Points on a hilly landscape, in no order, each with its height.
A ball rolls from a point to the lowest of its 2 nearest points, and stops where none of them is lower. Distance is the straight distance between rows; heights are no part of it.
j_206 h=242: [  1  26   6  -5  22  22  28  14  -4  -4  12 -12   7  -7 -10  11   2   4
 -15  11  35]
j_911 h=439: [ 31 -17  18   8 -11  27  10  16   1   1  -2  -8 -21  -1  -3   6   9  13
 -23   8  12]
j_963 h=113: [-18   4 -12   1  -6 -20  -9   5   0 -24  -1  26 -17   4 -17 -18   7 -14
 -14  -1 -10]
j_729 h=76: [ 12  -1  -9   4  27   8  -5 -16 -22  20  14  -8  23  11  -4   0 -18   4
   6  13  15]
j_706 h=397: [  9 -21  26   1 -24   9  -1  11  16  -8 -28  13  -5  13  -3   3 -16  14
  15   1 -29]
j_772 h=650: [-30  -8   2  -1 -19  -3 -19  22   4  -6   4   3   4 -12  13  16   5 -27
   9  -3  -7]
j_621 h=668: [ -6 -12   7   7 -21 -10 -17  13  17   6  -9 -34   8   7  23   1   9 -18
  -5 -10   7]
j_541 h=143: [  8  -5 -11 -12   6 -19   4 -17   3 -37   4  16 -24 -16   3 -13  16   2
 -17 -12 -11]
j_610 h=236: [ 16   5  -4  -5  -7 -11   7 -29   7  -9  -2  -1  -6 -10  -5   1  -1  12
  -3 -25 -17]
j_947 h=704: [-19  -1   8   3  -1  11   0  28  26  14  -3   0  18  13  -6 -16  -4  -3
  13   4   8]
j_400 h=174: [ 13   9  16 -10   6   3   1 -25 -11  19  -4   1  -1 -15  15  28   3   2
   8  -3 -22]
j_321 h=640: [-25 -17  -3  -1  -5   5 -19  14   7  20   1   3   6  -9  18   9  -2 -21
  10   2 -11]
j_269 h=118: [ -3  10  -7 -10  16  -5   2 -18 -25   1  11  10 -14 -22  15  21  16  -5
 -10   7  -7]
j_162 h=328: [  3   1  -1  -4   4   6   6 -12  -5  29  -4   2  11   2   0   2  -9  10
  19   4 -20]
j_791 h=134: [ 22  -2 -10 -14  12 -11   6 -29  -4 -29   1  14 -24 -28   7   2  13   1
 -16 -16  -3]
j_239 h=379: [ 17  -7   8  -2  -1   7  16   5   8  -1 -13 -20 -17   1  -3   1   2   8
 -18  11  17]
j_743 h=678: [ -7  -8  16  10 -15   1  -5  23  22   4 -12 -36  13  13  11  -6   8  -5
  -3  -1  18]
j_701 h=692: [-24  -9  10   5 -11  10 -12  27  27   9  -7 -13  23  14   7  -5  -2 -13
  10  -2  10]
j_212 h=292: [ 16  15 -17  18  14  -8  -8 -15 -26  -7  17 -15  10  13 -10  -3 -20   0
   3 -10  25]
j_906 h=311: [-11  -7  17   7   2  34   6  36  18   8  11   9   5  -3   5  -1   7  11
 -13  10  25]
j_796 h=460: [ -4  -9  21   6 -22  11  -2  24  10 -13 -20   7  -7  20   0  -1 -16  13
  -8  11 -16]
j_903 h=520: [-26   8   6  -5  -3  15   5   9  14   7  -4  -1  -2 -17  15  21  -9   5
  -2  11   0]
j_774 h=489: [ -9  33  -7  -1  13   6  13   7   6  10   9  11  28   9 -15  -8  -9  15
  17   1   5]
j_734 h=138: [ 10 -15  -2  -7  -4  -7 -16  -8  14   5 -20  15 -26  -8  15   2   8 -10
 -10  -1  -9]
j_447 h=362: [ 12   8 -13  12  14 -21  -5 -19 -31 -29  25 -17  -1   5  -6  -5  -5  -1
  -9 -20  20]
j_522 h=144: [ -5   9   2 -10  12   2  -2 -20 -18  15  10  11  -5 -15  15  25   7  -2
   3   4 -23]
j_817 h=155: [  7   6 -18   1   7   1   2 -11  -3  11  -5   0  -2   3 -14 -13  -6   9
  -3  10  13]
j_828 h=370: [-13  -8   6  -3 -18 -32   6  12   8 -34   3 -11  -7  -7  13  -3  16 -19
  -2 -15 -16]
j_94 h=451: [-22  30 -10   2   6   1   0   1  -3   7  18  17  20   3 -14  -3  -4  -4
  14  -9  -4]
j_780 h=384: [ -2 -24   4 -14  -6 -24   1   0   2 -24 -12  14 -20 -10  25  -6  19 -22
  14   0 -22]
j_724 h=623: [  6  18  17   7  -7  11  20  27  15 -13   2 -22  -1   8 -13  -6  10   9
 -22   4  32]
j_607 h=316: [  0  11 -24   7  19  -8 -10 -19 -37 -11  18  10 -15  -8  -5  -6  -5   9
   5  -4  13]
j_454 h=265: [  9  -4   0   2  31   7  -9 -12 -10  21  25 -11  35  18  -7   2 -12  -9
  -3  12  23]
j_573 h=488: [-32  19   3  -7  -1   5   3   9   3  11  20  16  17  -8  -5  16 -12 -13
  15  -5 -16]
j_944 h=220: [  9  10 -26   9  10  -5  -7 -12 -12   1   4  -7   3   5 -15 -15  -9  -1
  -4  -1  31]
j_915 h=213: [ 16  -4 -17  -4   8  -4  -6 -20  -1   0 -18  16 -19   9 -17 -19 -11  12
 -20   7   5]
j_756 h=656: [-15 -16   5   1 -34 -13 -14  17   5 -15   1  -8   3  -6  17  17   4 -22
  16 -10 -19]
j_40 h=473: [ 12  -8 -15   9 -15 -17  -6 -12  10   4  -7   1   4  19 -20 -30  -4   5
   6 -13 -13]
j_228 h=188: [-11 -21   1  -1 -21   1 -27  13  17   1 -21  10  -9   8  10   4  -7 -11
  -1   9 -13]
j_290 h=156: [-35  15   3  -8   3  21 -10  22  33  -5  -8  10   1   5   2   8  -1 -11
 -10   0  21]
j_635 h=536: [-30 -15   7  -7  -2  26   1  13  17  10  -9  16  -2 -17  16  19 -13  10
   3  21  -2]
j_193 h=486: [  1   4   0   6 -11   1  11  10  14  11  -6   6   8  13 -17 -15 -11  16
  21  10 -17]
j_313 h=351: [ 13  13   8   5  10  21  26  21  -8   5  17 -17  13   0 -11   2   4   9
  -8  10  23]
j_437 h=219: [ 12   0 -12   3  34  20  12 -11 -23  11   6  -7  11  -1  -6   8 -16   1
  -3  21  25]
j_221 h=581: [  7  10  15   8  -9   6   8  29  21  -6  -4 -21   9  23 -16 -20   8   4
 -10   0  26]
j_712 h=524: [  5  12   2   8   2   8  20  18   5  12   9   3  22   9 -14 -16  -1  22
  17  10  -2]
j_689 h=516: [ 10  -2  -5  11 -10 -13  -1   5  16   3  -9  -9  11  30 -22 -35  -4   7
  -3  -1   7]
j_476 h=210: [ 12  -2  24  -6  -2  11  12 -14   2  15 -16  -9  -3 -11  13  22  -1  12
  17  -3 -15]
j_187 h=160: [ -3  -8 -13 -11  11 -29  10 -20 -11 -34  -2   9 -11 -10   6 -16  13   4
   6  -9 -14]
j_266 h=446: [ -3 -12   8   2 -28   1  -4  12  19   8 -14   2   3  14 -10  -2 -17  -1
  23   4 -25]
j_168 h=455: [  9  14  24   0  16  14  19  15  -5  11  21 -22  34  14  -4   3   1   8
   0   6  16]
j_366 h=514: [ -2  10   3   0   7  -8 -10  -7 -13  17  15 -18  18   5   2   4   6 -13
  -8  -2   1]
j_589 h=476: [ 10  -4   5   3  -6 -22  -6 -12 -15   7   9 -23  11   9   7  -2  13 -11
  -4 -17 -11]
j_324 h=100: [ -7  24 -14  -9  12  -2   3 -11 -13   1   8   3 -14 -21   6  16   9  -5
 -20   6  14]
j_698 h=380: [ 25  13  -6   6   0  -5  15 -23 -14  -1   5  -9  10  10 -11  -4 -22  34
  22 -10  -3]
j_997 h=128: [ 12 -11  -4 -13   6   1 -10 -10  -1  16 -13   8 -22 -20  26  14  15 -11
  -5   4   0]
j_32 h=405: [ 18  -7   8  13  -7  31   0  37  13  21  17   7   2   2  -2  -1   3   8
 -24   7  22]
j_558 h=560: [  1  -9  -2   0  12  -5 -17  -2 -12  29  10 -17  23  11   5  -9   8 -19
  -1  -1   3]
j_927 h=404: [-24  25 -11   0  13  -1  -4  -7 -19   4  18  19   9  -8  -5   1   4  -2
   3  -1  -5]
j_175 h=438: [  5  -8  -6   6 -19 -17  -2 -11   3   8  -3  -3   1   7  -8 -10   2  -3
  14 -20 -24]
j_463 h=423: [  4   0  21  -3  25  11   3  -1   3  22  25 -16  41  22  -3   5  -5  -3
  -2  10  18]
j_769 h=157: [ -4 -12  -1  -3  -9  -1 -16   5  18  11 -20   1 -17   2  10  -2   1  -7
  -7  10  -1]
j_851 h=217: [-29   3  13  -4   8  30  -3  29  26  -3  -7  17  -1   2   3   1  -3   5
 -12  17  21]
j_16 h=297: [ 17   0 -26   5  17  -9  -3 -27 -29 -19  12   6 -23 -13  -4  -2  -9  10
   0 -17  12]
j_68 h=119: [ 19  -1  -9 -16  13   2   5 -18  -5   8 -11  -2 -25 -24  15  23   5  -9
 -17   9  14]
j_203 h=472: [-19  -4  10  -1 -30   8  -6  24  22   1  -3  -2  13   3  -4  10 -21  -2
  27   6 -12]
j_996 h=256: [ -4 -12  -7  -4   1   9  -4  -4   6  28 -14  16  -5  -2  -1  -3  -7   0
  17  10 -22]
j_309 h=349: [-17   6  15  -1  -6 -32   4   7 -10 -24   8 -18   7   4  12   1  21 -19
   0 -10 -12]
j_134 h=183: [ -8   3  -3  -9  16 -30   6 -22 -27 -33   4  -1  -4  -4  10  -2  11   6
   7  -2 -13]
j_153 h=126: [ 29  -2 -22 -10  18  -3   5 -32 -15 -10  -7   8 -23 -25   6  15   5  -9
 -17  -7  16]
j_235 h=494: [-25  -5  10   1 -37  10 -10  20  25 -14 -12  -6  14  -1   5  24 -15  -2
   7   8  -4]
j_613 h=271: [ 27   3 -10   2   7  -6   0 -37 -12 -22   8   2 -10 -15  -5  -2 -10  16
   4 -33  -3]
j_882 h=298: [-18   9  -2   3   6 -24  -3  -2 -22 -16  13  -7  10   5  -1 -12  22 -13
   2  -9  -1]
j_61 h=401: [ 17   2 -17   0   0 -18   1 -21 -12 -14   8 -16  -4  -5  -3  -5   3  -3
 -16 -17  12]
j_179 h=294: [ 13  -6 -14   1  24  23  20   3 -13   8  -2  -6  -4  -7 -12   1   0   1
 -15  26  27]
j_658 h=411: [  7 -14  -4   1 -16 -17  -1 -15  -4  -3  -5  16  -4  -3  -8  -8   7  -7
  25 -23 -35]
j_411 h=187: [ -7  -1 -20   1  -2  -4 -12  -7   0  13  -4  23  -8  -2 -11 -12   1  -3
   4   5 -15]
j_776 h=485: [ 35 -15  11  15 -11  32  -3  29   2  16   2  -1 -13  11  -5  -3   2   6
 -29   6  13]
j_831 h=662: [  0 -17   9   5 -25 -22 -12   8   7  -3  -1 -24   1   3  26   7  14 -20
   3 -20 -14]
j_263 h=232: [ -6  -3   2   2  17 -28  -8 -18 -31 -21  14  -9   8  11   4 -10  14  -1
   7   0  -3]
j_692 h=269: [ 30 -10  -3  -1   9   5   7  -9  -3  -6 -18  12 -13  17 -23 -23 -11  23
 -17   8   5]
j_954 h=392: [  3 -22   3  -7  -8 -16  -3  -9  -5 -12 -12  27 -16 -13   5  -2  16 -13
  21 -11 -31]
j_35 h=262: [ 12 -14  31   3 -12  23  14   3   6   7 -17  -4  -6 -12  14  15   5  23
  18   1 -13]
j_725 h=347: [-14  11 -13   3  23  -8  -9 -16 -40 -10  19  15  -2  -7   0  -2   5   5
   8   4  -1]
j_258 h=381: [  5 -20   0 -12  -6 -29   3   0   5 -25  -2  -4 -18  -7  24 -14  25 -18
  -5 -11  -9]
j_364 h=140: [ -7  26  -7 -11  17  13  13  -5  -3   6   1  -3  -5 -16  -6  11  -5   4
 -17  16  25]
j_560 h=340: [ 19 -13  -6  -2  17  14  17   2  -3   4 -14 -20 -15  -7  -1  10   5 -11
 -22  24  29]
j_199 h=120: [-25  24  -2  -1  -6   5  -8  15  26  -2  -5   2  -1   5  -6   0   5 -15
  -7  -7  14]
j_515 h=74: [-25  10  -6   4  -8 -13 -11  15   8 -12   1  10  -6   0 -10  -8  14 -23
  -3  -7  -3]
j_976 h=506: [-28  20   7  -4 -10   8   4   9  11   6   8   3   5 -12   6  22 -13  -4
   8   0 -13]
j_397 h=308: [ 31   4 -11   3   8  -1   8 -38 -11 -10   0  -1  -5  -5 -11  -2 -24  26
  15 -23   6]
j_959 h=550: [  4   5  10  10  -8  -3   0  26  18  -3 -11  -4   7  31 -19 -31  -1   4
  -9   5  11]
j_70 h=326: [ 10 -20  29   7 -17  28   3  11  11   3 -19  17 -12  -3   5   8   0  23
  12   8 -19]
j_514 h=615: [-18 -17   4  -4   9   2 -13   6   0  35   8  -5  18  -1  16   0  -1 -18
   7   0  -9]
j_65 h=146: [ -6  -3 -15  -3  -1 -10 -13  -6  -2  -3 -10  37 -25  -2  -8  -8   1  -8
 -11   7 -19]
j_23 h=389: [  3  17  -6   0   2  -1   5 -21 -15  15   9   2   9   1  -3   8  -9  15
  10  -1 -15]
j_413 h=437: [  3  24 -17   6  -7  -5  11 -19  -4   1   6   9   6   1 -14  -2 -18  27
  16  -7 -14]
j_43 h=505: [-11 -16  18   5 -32  17  -4  21  17 -21 -22   1   1   9   8  14  -9  15
  -5  13 -10]

Two balls start at each pair of points below. Name the first point that both come to, or write -.
j_724, j_959 -> -
j_689, j_239 -> -
j_32, j_221 -> -

Where does a ball stop that starts at each point below?
j_228 -> j_68
j_776 -> j_515
j_635 -> j_515
